Each row is a point on a tangle of strands that fork, close into loops and nearly touch. The rows are in no order.
Points whose rows are less than 57.8 apart are linked; no others are. Some points are linked to none.
saf: [ -1  -3  -5  10  41  18  -2  63  -5 -29  10  29 -21   6  15  59   5  27
 -15  11 -48  24  -7  15  18   7  21]
lam: [ 22 -20 -33 -29  33   6   4  51  13 -15  12 -46 -14  27 -37   9  10 -11
 -52   5   4 -22  30  -2  36  34  -1]
mazu: [-10 -18  17 -11 -24  12 -18  12 -15 -17   3 -13 -16  18   7 -22  -5  10
  24   4  29  -6 -14 -18 -13  11 -11]
zibo: [  0 -23  11 -13  46  -1 -38  46 -52 -36  36  17 -23  10  27  63 -29  12
   5   3 -37  35 -38   4  -9  10   2]
durom: [  1   7  28  11 -14  -9  -2 -53 -28  29 -19   8  29 -33  16 -26 -19  -6
  10   9  13   9  -7   0 -23 -13 -11]
podez: [ 13  10 -20 -24   8 -22 -38 -48   9  27 -13 -42 -33   0 -20 -40 -31 -31
   0   2  28 -20  21 -32 -22 -12 -29]
vozig: [ 16 -29 -11 -21  19  13 -39  12 -37 -21   3 -50 -43  15 -17 -19 -27  -6
  -6  29  16  -2  19 -36   2  13 -17]
sado: [-24   4 -13 -15  22  -3   8  26  27 -27  39  61  -1  29  -6  48  11  12
  38 -10 -27  24 -19  -4  11  25  24]
tem: [-29  -2  -3 -41 -33   5   3  12  40 -22  22   8   9  33  13 -12  18  -2
  32 -24  34 -18 -23 -13  -4  28   4]
talol: [-20   5   9 -29  21 -19 -15  -4  -6 -22  46  57  17  21  18  43 -16  -3
  59 -11 -21  27 -40 -14 -10  21   8]
ril: [  1 -12  21  12  11  18 -12  40 -20 -25  12   8 -11   5   9  18  -2  23
  -6   9 -29   6  -8   4  10   0  10]
sez: [ 41 -23 -16  32 -14   2  27  -7  -7  52 -25 -41 -23 -16 -24 -15  -1   4
 -32  -6   9 -22  34  16   6 -33 -15]
nazo: [-20  13  25  25   7  13  -7  19  -9 -22   8  33   6   3  27  22   5  21
  13   0 -35  15 -22  12   0  -8  16]
Nipog: [-42  36 -10  11   7  -7  26   0  38 -27  13  76  27  22  19  40  29  14
  48 -11 -32  30 -20  14   8  11  30]
Mezav: [ 19   4   0  17 -28 -13   7 -62  -1  56 -39  -8   3 -21   9 -33  -9 -19
   6 -18  36   0  -1  -2 -30 -30 -21]
luze: [ 12  29 -11 -14 -14 -34  12 -43  46  21 -19  -7  18   0 -11 -36   6 -31
 -13 -12  16 -20  -5  -4 -17 -13 -31]
pid: [ -5   2  25  18 -52   7   7 -30   7  37 -27  13  14  -7  18 -27  23   1
  15 -25  40  -1 -25  -4 -22  -9   7]
sifu: [ 39 -31 -26  17   5   8  -5  -5 -28  32 -23 -61 -50  -2 -34 -14 -17  -3
 -26   9  19 -21  41  -6   9 -21 -15]
Dimi: [ -7 -12  17  33  -6  29  10  53 -10   0  -3  -7 -20  -9  -8   4  21  39
 -20   2 -21  -5   8  19  20  -3  26]
bek: [ 23 -28 -14  26 -27  20  -4 -17 -34  43 -32 -42 -42 -11   1 -20 -25  -2
   8  -5  39  -8  28  -8 -21 -33 -10]
tipan: [  7 -20 -16 -19 -11  18 -36   4  -8   9  -8 -61 -67  22 -24 -31 -10  -7
   9  -2  50 -19  14 -44 -17  -1 -12]
Fum: [  2 -18  29  60 -52  43  18   9 -35  41 -22   0  -2 -18  17   5   2  34
   5 -21  10   3   0  23 -12 -38  23]
Melis: [ 18   0 -16  -1 -11  -4 -28 -50 -16  51 -29 -39 -40 -17  -1 -32 -34 -23
  13  -9  39 -10  23 -27 -31 -25 -20]
ledog: [  0  -2   1  24  30  23   1  60  -6 -18   2  11 -16  -7   0  39  11  30
 -31  16 -45  15  10  19  30   2  27]
kat: [-40  10  15  40 -38  25  34  58  25  20 -18   4  -5   7   5 -14  54  49
   4 -31   0  -7  -7  23  -5   1  54]
vut: [ 20 -23 -14 -40  33   7 -27  19 -30 -35  18 -28 -16  17 -13   8 -31 -15
 -13  28   3   1  16 -30  12  27 -17]
lin: [ 34 -36 -15  11  11  11  -7  11 -34   8 -11 -51 -37  -3 -32 -12 -12   2
 -33  22   7  -5  31  -7  16  -2 -15]
lato: [ -7  13  17 -15 -36 -11 -14 -50   5  21 -24   5  16  -8  22 -38   7 -14
  23 -12  48   0 -28 -18 -31   0 -12]
ros: [ 21 -13  -3  39 -27  -1  29 -22  -3  49 -23 -12  -3 -25  -9 -21   4   0
 -14 -14  16 -12  17  17  -7 -30  -9]
Nikov: [ 41 -16 -27 -10  47  -4   2  24   1  -4  -1 -43   1  -1 -39  18  -3 -22
 -72  21 -12 -13  36   6  41  16 -15]
Benu: [-27  31  -8  22   9   2  36  17  45 -11  -2  34  18 -14   2  13  32  11
  -9  -1 -35   2  17  30  22  -1  27]
Mef: [ 25  15 -21 -21  14 -28 -24 -47   9  20 -15 -42 -19  -5 -27 -33 -29 -37
 -15   9  11 -17  22 -23 -15 -15 -30]
Zud: [-23   8  38  25 -39  17  -1  -8   6   9 -12  24  19  -1  31 -11  25  21
  18 -19   8   3 -31   4 -10  -8  23]
Gur: [-49  25   9  17 -25  12  33  24  56   0  -8  26  17   8  22  -5  54  21
  11 -24  -4  -8 -11  21   4   7  38]
Zovo: [-39  27  26  42 -18  22  14  35  18  -9 -14  31   3  16  31   8  45  38
  23 -13 -22  13 -25  23  -1  -8  37]
pumaz: [  3  -4 -25 -57  25 -12 -31 -11  -3 -27  17 -26  -9  21 -12  -9 -31 -32
   9  19  21  -5  14 -33  -4  23 -25]
Kugo: [ -1  12  -4 -18 -21 -18  -2 -37  28  10  -7 -11   9   2  -1 -36   4 -24
   1  -9  35 -13  -7 -13 -19  -4 -23]
fas: [ -7  23   2  46  26  17  18  48   0 -22 -20  36  -6  -7  18  37  20  37
  -6  23 -60  38  -4  41  19 -13  26]
Fogi: [ 17  -4  -1  23 -29 -10  12 -38   4  44 -25  -9   1 -18  -5 -31   2 -11
  -5 -13  21  -8   6   3 -19 -22 -19]
Gatez: [ 12 -18 -21 -23  27  10  12  53  13 -19  18 -25  -9  18 -28  13  13  -2
 -42   4  -5 -14  23   1  33  32  10]
dusar: [-37  23  -1  19  -9  10  34  29  48  -6   0  24  15   3   9  -3  45  19
  -1 -17 -17  -9   4  27  13   4  36]
futun: [ -1   7  -6 -28  -8 -12 -30 -33  -2   2  -5 -21 -11   2  -1 -36 -22 -22
  18   5  33  -4   2 -28 -24   4 -23]
Sabif: [ 25  -3 -43 -48  37 -19   0  -3  24 -22  20 -17  11  17 -43  14 -11 -44
 -33   9   3 -13  25 -10  17  22 -18]
ripav: [  3  26   9  -3  -6 -38   9 -67   2  27 -18   1  36 -33   3 -30 -12 -27
  -3   2  15  -6  -7  -6 -23 -14 -24]
Tol: [-19  17  22 -32 -28 -14 -18 -57   2   9 -18   8  25  -3  32 -32  -4 -15
  34 -10  43   6 -31 -26 -33   9 -10]
memak: [ 21 -16  -9  14 -10  -2 -13 -41 -30  40 -27 -37 -31 -19  -5 -27 -32 -11
   6   2  27  -5  27 -11 -19 -25 -21]
bopaz: [ 31  -7 -11  -3  30 -18 -18 -33 -30  16 -17 -39  -7 -29 -26 -19 -35 -22
 -23  30  -3   1  32  -8   1 -14 -24]
sokep: [ 27  -3 -26   3  40  -3  18  41  25   1  -1 -30   3 -12 -39  20  23  -5
 -75   8 -25 -18  37  21  47  15   9]
gudo: [-45  38  -2  -2  -6  -8  26 -24  49 -21  12  73  38  13  24  27  29   6
  44 -17 -16  15 -20   5   7   8  32]
paroz: [-35  18  33  33 -38  19   9   1  23  12 -16  29  18   2  30  -5  44  22
  21 -22   3   3 -25  11  -7  -9  34]
Falur: [-14  -8  11 -16 -38  10 -19  -4   5   0  -7 -12 -11  14  12 -33   6   2
  26  -9  47  -5 -19 -22 -25  11  -7]
beses: [  2  -8 -24 -66  27 -13 -23 -14  -6 -35  34  -2   0  25  -9   8 -40 -31
  27  16  16   8   6 -35  -2  34 -21]
kap: [ 28  -3 -23   4 -19   3 -17 -35   7  49 -27 -44 -48   0 -13 -33 -21 -23
   4 -16  38 -21  26 -23 -25 -29 -21]
nosa: [  1   3 -21 -13  21  -4  25  24  35 -12  18  -4  10  -3 -23  13  22  -9
 -44  -3 -19 -20  25  16  28  14  10]
lezo: [ 47 -22 -26  15  10  -5  -4 -23 -17  37 -27 -56 -36 -10 -34 -18 -20 -15
 -29   9  10 -20  45  -3   1 -29 -24]
Puti: [ 19 -25   2  48 -53  28  27  -9 -28  54 -35 -18 -11 -20  19 -10  -3   5
   2 -24  31 -12  10  20 -15 -38  -1]
dule: [ 15  12 -11 -25  18 -30 -14 -47   0   6  -6 -24   7 -15 -17 -28 -24 -38
 -11  18  10  -8  16 -16 -14  -5 -32]
befo: [ -4 -17  25  45 -43  30  10  12 -22  25 -12  -6  -8  -8   6  -9  11  33
   6 -14  10  -2  -6  12  -8 -14  14]
sela: [-21  -1 -25 -51 -26  -3  12  24  62 -14  17 -26  -7  42 -15 -26  27 -12
  12 -29  40 -33 -14  -7  -9  26  -4]
sot: [  9   0 -23   1  26   2  27  45  33   0   5 -20   3  -7 -31   9  30   4
 -58  -4 -26 -21  35  23  35  12  22]
beb: [ 41 -26 -32 -27  53  -1 -16  20 -10 -16   2 -41  -4  11 -37  23 -21 -27
 -62  31   0  -6  37 -13  34  28 -21]
Nevop: [ -4   2  -6 -21 -19  -5  -2 -11  26  -4   0 -16  -5  13  -6 -32   5 -14
   3  -5  30 -18  -5 -11 -13   9 -18]
lamor: [ 10 -17  17  26 -29  15  -6 -19 -44  27 -18 -13  -6 -15   9 -18 -20  12
  14   3  22   6  -1  -2 -19 -17  -7]
dipu: [-18  22   0  -1  26 -11   1   1   5 -25  26  66  20   9  13  55  -5   4
  37  -4 -40  32 -21   3   0  11  18]
bib: [-24  14  35 -31 -18 -10 -14 -39 -12  -7   7  28  36   9  45  -9  -8  -2
  47  -5  20  12 -43 -18 -24  10  -1]
sezum: [ -4  16  16 -12  -7 -24 -10 -57  -9  21 -16  -3  25 -24   8 -32 -20 -21
  10   9  23   2  -9 -12 -22  -4 -20]
bor: [ -7 -10  17  66 -41  37  30  22 -14  44 -26   3  -5 -25   6   4  22  42
  -1 -20  -6  -1   9  36   0 -31  34]
Galo: [ -7   0   8  60 -32  19  36  14  12  44 -20   4   1 -32  -3  -5  33  27
 -16 -22  -6 -10  14  36   5 -23  29]
nede: [ 10 -29 -15 -24   7  16 -26  29 -18 -25   3 -55 -48  30 -23 -19 -11  -6
  -7  21  25 -14  17 -31   3  18 -10]
Pevep: [ 15   5  -3 -14  12 -23  -6 -30  -8  -5   4 -11  18 -21  -9 -16 -20 -22
 -13  15   0  -4  12  -6  -6  -3 -21]
tusa: [ -6   0 -15   9  42   8   4  60   6 -32  20  41 -18  22   8  64  11  25
   2   8 -48  35  -8  18  16  16  24]
vul: [  2  -9  14  33  12  29   3  60 -14 -10  -2   0 -20  -8  -2  22  14  40
 -25  15 -39   5   7  16  28  -4  27]
nipu: [ 34 -28 -24 -16  40   4 -22  22 -24 -16  -3 -53 -21   8 -33   3 -17 -16
 -50  30   4  -6  37 -15  28  14 -15]
nozo: [-21  18  42   0  -4  -7 -14 -26 -25   0   4  30  33  -6  37   3 -13   6
  28   3 -14  12 -32  -2 -16  -4   3]
mizug: [-29   1   2 -48 -26  -3  -5  -7  29 -28  30  31  23  30  16   6   7  -5
  52 -19  23  -8 -30 -20  -7  29   0]
nog: [  4   9 -14 -28  -8 -15 -32 -42  11  19 -13 -32 -24   4  -7 -43 -18 -28
  12  -6  39 -10   4 -32 -23  -6 -27]
Badud: [-28  -6 -20 -52 -25   0  12  29  52 -22  29  -8   1  39  -6 -15  27  -5
  18 -25  29 -27 -12  -8   1  32   4]
zuzu: [ 20 -20  19  21   6   9 -14   7 -49   3  -4  -9  -4 -27  -7  -1 -22  18
 -16  27 -20  13   8   2   6 -14  -4]
Lisat: [ 26 -18   4  45  -5   8  20  -2 -24  30 -15 -13  -3 -42 -18  -1   1  17
 -34   7 -14  -4  28  27  19 -30   2]
zele: [ -1  -5   8  -2 -18  -2 -19 -30 -18  10  -9 -14  -2  -6   6 -33 -15  -7
  12   8  27   0  -2 -16 -19   0 -15]
diz: [ 10 -18 -27 -45  18   6 -23  26   4 -34  14 -48 -31  37 -26 -12  -8 -23
 -18  15  24 -18  19 -25  10  25 -11]
baz: [-22  16  39  15 -19   7  -7 -11 -10  -1   0  30  25   2  36   1  10  18
  21  -8 -10   9 -29   4  -8  -9  16]
pes: [ 16 -16  21  18  -3   2 -13 -14 -46  10  -7 -11   4 -27  -1 -12 -27  11
  -4  21  -8   9   8   4  -2 -12 -13]
bavi: [ 35 -33 -22   2  23   7 -15  20 -28   2 -15 -67 -39   6 -41 -12 -14  -7
 -47  23  13 -11  37 -19  25   6 -13]
keke: [-24  25  23 -38   8 -21  -5 -42 -18 -10  24  44  42   3  38  25 -21 -13
  56  -4  -7  18 -42 -19 -14  17  -1]
gofi: [-30  11 -12   5  24  -3   5  35  19 -30  27  66  -8  40  12  54  24  21
  44 -13 -33  43 -34  16   3  19  24]
Fasok: [ 15 -19  -7  11 -15   5   1  -6  -7  20 -13 -35 -27  -1 -19 -32  -1   0
  -9   0  25 -15  17  -2  -8 -13 -16]
Nuli: [ 19  -9 -19  -4 -14  -5 -13 -20  12  25 -16 -44 -34   9 -22 -38  -7 -16
  -5  -3  33 -21  16 -13 -14 -13 -24]
Moku: [  3  -2  17  52  15  25   4  49 -22   3 -13  12 -15 -25  -2  26  13  44
 -26  20 -52  22   9  32  23 -21  28]
viz: [-26  18  16  37  14   9 -11  43 -24 -32   0  33 -14  19  37  47  13  30
  14 -10 -48  42 -40  34  -2 -17  25]
Reniz: [ 31  -7 -10   9   9 -19  -4 -35 -20  25 -13 -26  -6 -30 -21 -27 -22 -14
 -20  18   5  -5  27  -1  -4 -21 -26]
bogid: [ -4   7  18 -11  10 -13  -7 -12 -17 -14  16  24  26 -16  19   9 -22  -3
   8  11 -20   6  -9  -7  -2   3  -4]
Suz: [ 14 -29   7  17  -7  18  -2  23 -29   1  -2 -26 -23  -6 -19 -13  -1  16
 -20  13   7  -7  12   1  10  -4  -1]
bobo: [ 29 -15 -11 -12  34 -12 -19 -11 -31  -5  -4 -36  -5 -18 -20 -14 -27 -20
 -31  34  -2   2  30 -11   4   1 -24]
ven: [-28  10 -11 -62 -24 -18  -6 -35  34 -22  29  26  30  27  13  -3   3 -19
  51 -20  40  -7 -29 -26 -13  28  -9]
fili: [ 17 -17 -10  -7  15   7   4  31  -1  -9  10 -34 -12   5 -25  -4   7  -2
 -40  13  -2 -16  23   3  26  13  -4]
Zugu: [  5 -23  18  -8  -5  14 -20  23 -29 -25  13 -13 -17  15   7  -7 -17  14
   9  11   4   2 -14 -17  -6  11 -11]
vedi: [  3   6 -27 -26  25  -8  24  11  39 -17  29  13  19  -1 -31  26   9 -20
 -29  -6 -15 -11  23   8  26  20   9]
Bodiv: [ 13 -31  17  -9  38   2 -34  52 -57 -37  23   2 -27  14  23  44 -34  15
  -4  10 -36  24 -30  -4  -5  11  -6]
mig: [-35  35 -20 -12  -5 -19  35 -25  62 -15  21  52  44   0  -3  18  27 -14
  19 -21 -11  -5  -6   9   9  10  19]
nizo: [ -5   5   2 -41  15 -17  -4 -14  -4 -26  35  26  27   7   6  22 -31 -18
  25   6  -8  11 -12 -21  -4  26  -7]
dat: [-12  11  23   6  13   0  -9   6 -18 -21  15  32  20  -2  26  20 -14   8
  16   4 -33  14 -19   4  -1  -1   8]
Bilob: [-10   6  14 -27 -12 -10 -13 -21   0 -18   8  10  22   9  16 -13 -11  -7
  28   4  17   1 -18 -15 -12  12 -11]
pufa: [-34  24   8   4 -22  -2  23 -14  48   1   2  33  34  -3  19  -7  34  -1
   4 -21   1 -12 -12  12  -1   1  18]
savu: [ 25   5 -35 -46  41 -22 -17 -19   4 -19   7 -32   2   8 -33  -1 -28 -49
 -23  21   5 -13  28 -18   7  12 -28]
rel: [  2  -4  24  39 -64  18  24 -24   2  50 -32  12  13 -17  21 -19  27   2
  12 -37  38   2 -20   9 -23 -22  16]
Marit: [ 19 -17  -4  43 -34  11  38   7   8  53 -24 -20 -10 -24 -13 -13  22  16
 -22 -18   7 -21  19  28   1 -25   3]
tona: [-27  20  27 -48 -17  -9 -22 -49  -7  -6   2  14  33   9  39 -16 -10 -12
  56  -2  35   6 -42 -27 -28  16 -11]
teb: [ 23 -18 -36 -39  24   0  -6  26  12 -19  10 -47 -17  31 -38  -6   3 -27
 -40   8  12 -24  25  -9  23  25 -14]
desu: [-26  24 -11 -19   7 -14  22 -17  42 -20  29  57  37   1  -5  28  11 -11
  23 -12 -16   3  -3  -3   7  15  18]
Zer: [  6 -14  22 -15  14   4 -26  13 -44 -25  17  -4  -8  10  15   2 -32   6
  12  20 -10  11 -16 -15  -6   8 -12]
buli: [ 13 -13  12  44 -59  21  26 -19  -6  58 -34   3   0 -16  20 -15  13   2
   6 -34  38  -5  -3  15 -20 -33   5]
kobos: [  8 -22  22   6  23  13 -31  50 -46 -30  17   4 -22  12  14  30 -17  24
  -5   9 -36  18 -25   1   2   4   2]
Vidi: [-18   0  10 -28 -27  -6 -16 -23  15 -13   3   5  13  15  20 -26   2  -9
  28  -5  37  -5 -23 -21 -15  14 -10]
kez: [-14  26  14  48  14  12  12  26   3 -15 -15  39   9 -17  18  24  18  31
  -5  14 -51  25   1  31  16 -16  25]
Komo: [-34  38  18  -2  -3 -12   9 -31  20 -15  12  64  47   9  37  32  18   4
  51 -14 -23  20 -33   0  -5   2  27]
bif: [-16   9   8 -41   0 -18  -7 -25  -2 -23  28  27  30   5  14   5 -21 -16
  34   1   5   6 -20 -20  -6  22 -12]
Tili: [-41  34   1  13  -9  -3  30  -6  48 -16   2  54  34   2  23  11  37   5
  19 -15 -18   3  -9  16   8  -1  30]
Pegil: [ -7  25 -23 -49 -14 -26   6 -41  57  -9   9   6  26  16  -7 -22   7 -36
  12 -20  31 -20 -14 -11 -13   9 -21]
nudat: [ -5 -16   8  -7  34   2 -25  47 -28 -40  38  28 -21  23  23  58 -16  12
  15  -4 -37  28 -33   3  -5  13   8]
Lif: [ 17   4   8  10   9 -17   3 -27 -15   5   1  -3  25 -36 -10 -11 -16  -8
 -19  17 -10   0  14   5  -1 -10 -16]
fereg: [  7   1  20  53   2  16   8  23 -22  11 -15  11  -3 -37  -3  16   8  38
 -24  18 -41  12  13  30  22 -26  24]
nir: [-12  16 -15  33  34  11  22  67   6 -28 -11  43 -15  10  20  56  24  41
  -1  17 -54  45 -10  43  15   1  26]
Paf: [ 23 -27  -8  39 -38  26  10 -12 -39  42 -36 -33 -26 -15  12 -12 -24   2
  10 -11  39  -5  17   2 -25 -35  -9]
dezi: [  8  -9  14  49  -7  15  18   9 -13  21  -9  -1   1 -39 -15   5  14  27
 -28   6 -25  -1  18  31  19 -22  16]
Kifa: [-11  -2 -14 -34 -24  -2   2  12  41  -5   6 -28 -14  29 -12 -32  18 -11
   3 -17  36 -28  -6  -8  -8  16 -12]
Legon: [ 15 -26  19  19   4  20 -14  22 -42  -3  -1 -19 -17 -10  -9  -1 -15  23
 -16  19 -14   1   7  -2   7  -3  -3]
Zefud: [ 46 -14 -24  22  -4  -8  21 -14   3  51 -30 -47 -30  -4 -33 -22  -6 -14
 -29  -1   8 -27  33   9   4 -34 -29]
dib: [-27  31  28 -19   0 -16   3 -37   0 -11  15  52  48  -1  41  25  -5  -4
  47  -9 -13  14 -36  -9 -11   9  13]
gutik: [ 26 -17  -5  20  24   6   9  26  -7   0  -2 -21  -4 -26 -27  13   5  10
 -59  19 -22  -7  29  14  34   2   6]
siku: [ 20  -1 -39 -37  41 -14  16   0  27 -21  28   1  23   5 -43  31  -3 -35
 -37   7 -11  -7  28   0  20  22  -5]
zano: [  1 -10 -11 -54  26 -14 -13  -4  -9 -35  44  19  12  20  -8  24 -35 -19
  25   9  -1  14  -7 -25   0  34 -13]
liti: [ 17 -13   4   8  26  10   1  31 -12 -11   8  -4  -1 -21 -12  19   2  11
 -42  22 -33   1  19   6  26   3   8]
beba: [ 39 -26  -5  42  -3   0  25 -10 -20  41 -20 -30 -10 -35 -25  -7  -5  10
 -39   3  -1 -13  36  25  15 -31 -11]
kel: [ 19 -25   4  24 -17   9   7   4 -21  19 -13 -32 -18 -13 -20 -18  -2   9
 -19   4  13 -11  24   8   5 -14 -10]
pev: [ -7 -14  20  18  -6  20   2  39 -10 -10   9  -3 -14  -1   0  -3  13  25
 -11   3 -16  -6   1   6  12   1  11]
mirem: [-25  13  -6  34  20  16  15  78   2 -33  -5  29 -28  29  23  44  30  45
  11   1 -47  33 -21  40  12   1  34]
boku: [ -8  19  23 -11   2 -17  -1 -38 -13   0   7  18  40 -27  18 -12 -19 -14
  12   9  -4   7 -11  -6 -10   1  -8]
luzu: [ 15   3 -26 -43  30 -19 -29 -25   2 -17   6 -36 -15  14 -24 -22 -25 -41
 -13  18  17 -12  24 -28  -6   7 -24]
Timag: [-29  19  21  28  -5  16   4  26  11 -16   1  34   3   8  26  15  24  27
  19  -7 -30  13 -19  18   8  -6  28]
Gidu: [-48  24  26  29 -29  19  14  18  34  -5 -10  33  15  13  32   0  47  26
  24 -23  -8   5 -25  16  -1  -2  37]
mim: [ 14  21   3   3 -24 -28   6 -68   8  48 -36   1  19 -24   6 -41  -4 -26
   4 -13  31  -2  -7  -6 -30 -21 -24]
bubir: [ 30  -6 -17  -1   7 -15  -5 -16   0  12  -7 -38 -14  -5 -33 -24  -8 -20
 -29  12   6 -15  25  -4   1 -11 -26]
tas: [ -9   6  22   4 -38  -3  -2 -32   2  19 -19  11  17  -8  17 -27  11  -3
  16  -9  36  -2 -24  -5 -25  -5  -2]
kor: [  4  -8  -2  54 -33  13  48  22  14  53 -20 -12 -11 -27 -13 -10  35  27
 -25 -27  -3 -24  24  41   6 -24  20]
toso: [  1 -10  21 -26  26  -6 -28  18 -47 -28  29  11  -5  10  25  23 -37   1
  21   9 -23  21 -32  -7 -10  12 -11]
tasov: [-24  32   6  41   8   7  23  10  23 -14  -9  39  22 -24  13  16  23  19
  -8   7 -41  14   9  28  17 -13  24]
Dus: [ 11  -2   4  19  35  12  -1  35  -8 -17   4  14   2 -22  -3  38   1  15
 -38  23 -44  12  15  12  27   3  14]
rido: [-31  20   4  36  14  14   4  53  -1 -32  -5  39 -16  29  32  46  27  35
  19  -6 -45  42 -31  39   2  -7  26]
Mobe: [ 22 -18 -16 -21  27  -3 -38  -6 -29 -12  -3 -46 -32   2 -21 -19 -31 -19
 -20  31  10  -4  27 -28   5   7 -18]
Zus: [ 39 -15 -18  10  43  -3   7  27  -3   1  -6 -37   3 -23 -40  22   7  -3
 -78  20 -23 -11  41  13  47   8  -1]
dapu: [-17  16 -25 -61 -21 -20   0 -38  53 -14  21  11  22  28  -2 -17   7 -32
  31 -23  45 -19 -22 -17  -9  20 -20]
gir: [ -8 -11  -9   0  41   5 -17  51 -12 -36  33  37 -26  22  16  69  -2  18
  18  -3 -40  34 -29  10   3  15  18]
rud: [ 12 -23  23  36 -32  22  -3  -3 -45  20 -13  -7  -9 -11   5  -6 -15  27
   8   4   6   6  -1   5  -7 -20   3]
tanu: [  3  -4  17  13 -12  -3  -5 -18 -14   8  -3  -4  10 -17  -1 -22  -6   2
  -5  10   7  -1   4   1  -7 -11 -10]
Tesa: [-22  11  -9 -20  14  -6  11   7  30 -27  40  56  19  19  -3  37   9   3
  29 -10 -22  11  -9  -7  11  21  21]
rop: [-24   9  -3 -36   3 -18  -2  -7  20 -27  47  57  23  25   2  34  -3  -5
  51 -16 -11  15 -29 -19   4  28   8]
tumin: [ 28 -12 -22  -7  17  -9   0   8   8   3  -3 -42 -14   9 -36 -17   8 -17
 -45  11   3 -25  28   2  19   0 -20]
Rizov: [-36  29  -5  21  16   1  19  31  24 -31  10  65   7  32  25  47  28  26
  44  -6 -35  39 -27  27   5   5  30]
vozo: [-27  33  -8  -8 -14 -20  31 -28  64  -1   8  35  44  -7   3   0  30 -20
  -7 -25  -6 -22  -6  13   6   0  13]
lofi: [  1   5 -33 -51   1 -10 -17  -7  36 -16   5 -34 -18  31 -22 -28  -2 -35
   1  -7  35 -25   6 -22  -8  14 -24]
Fafe: [-16   9   4  28 -27  -2  34   9  43  27 -10   7   7 -15  -6 -20  39   9
 -24 -22   1 -21   4  25   4 -10  18]
bot: [  2  -5  22  19 -32   4  -6 -43 -36  39 -25  -3   9 -20  20 -24 -18   2
  23  -2  29   9  -9  -6 -24 -14  -9]
fetuv: [-14  22  37 -14   0 -15 -10 -47 -33   7  -3  15  38 -18  33 -13 -24  -8
  30  13   3  12 -25 -11 -19   2 -14]
zoli: [-21  15  23 -37  27 -22 -17 -17 -34 -15  36  44  25   9  35  36 -30  -8
  53  -6 -21  30 -51 -12 -16  15  -5]
sarif: [  4  39 -18 -39  -9 -38   5 -56  51  10  -7  -2  27   5  -7 -29  -3 -41
   2 -14  26 -22 -14 -14 -20  -2 -32]

How many points has the smallest loop of links through each point below? Write 0 if it is on no loop.
bogid => 12
pufa => 11
zele => 9
talol => 12
rud => 16

A piece is two or more points that can be reached from each other along the links. Count, over all rows, the pieces, the separate loops (a circle has one, a figure eight two, a Y none), the forks (points with three links) and the tips (points with one).
pieces => 7
loops => 9
forks => 7
tips => 3

Name the points in between on the shortest way along the links from the first point to the second, in order.
Dus, nizo => liti gutik Zus sokep sot nosa vedi siku Sabif savu luzu pumaz beses zano
luzu, mazu => pumaz beses zano nizo bif Bilob Vidi Falur
sarif, sela => luze Kugo Nevop Kifa
Zud, rido => paroz Gidu Gur dusar Benu tasov kez fas nir mirem
tumin, vozig => bubir Reniz bopaz bobo Mobe
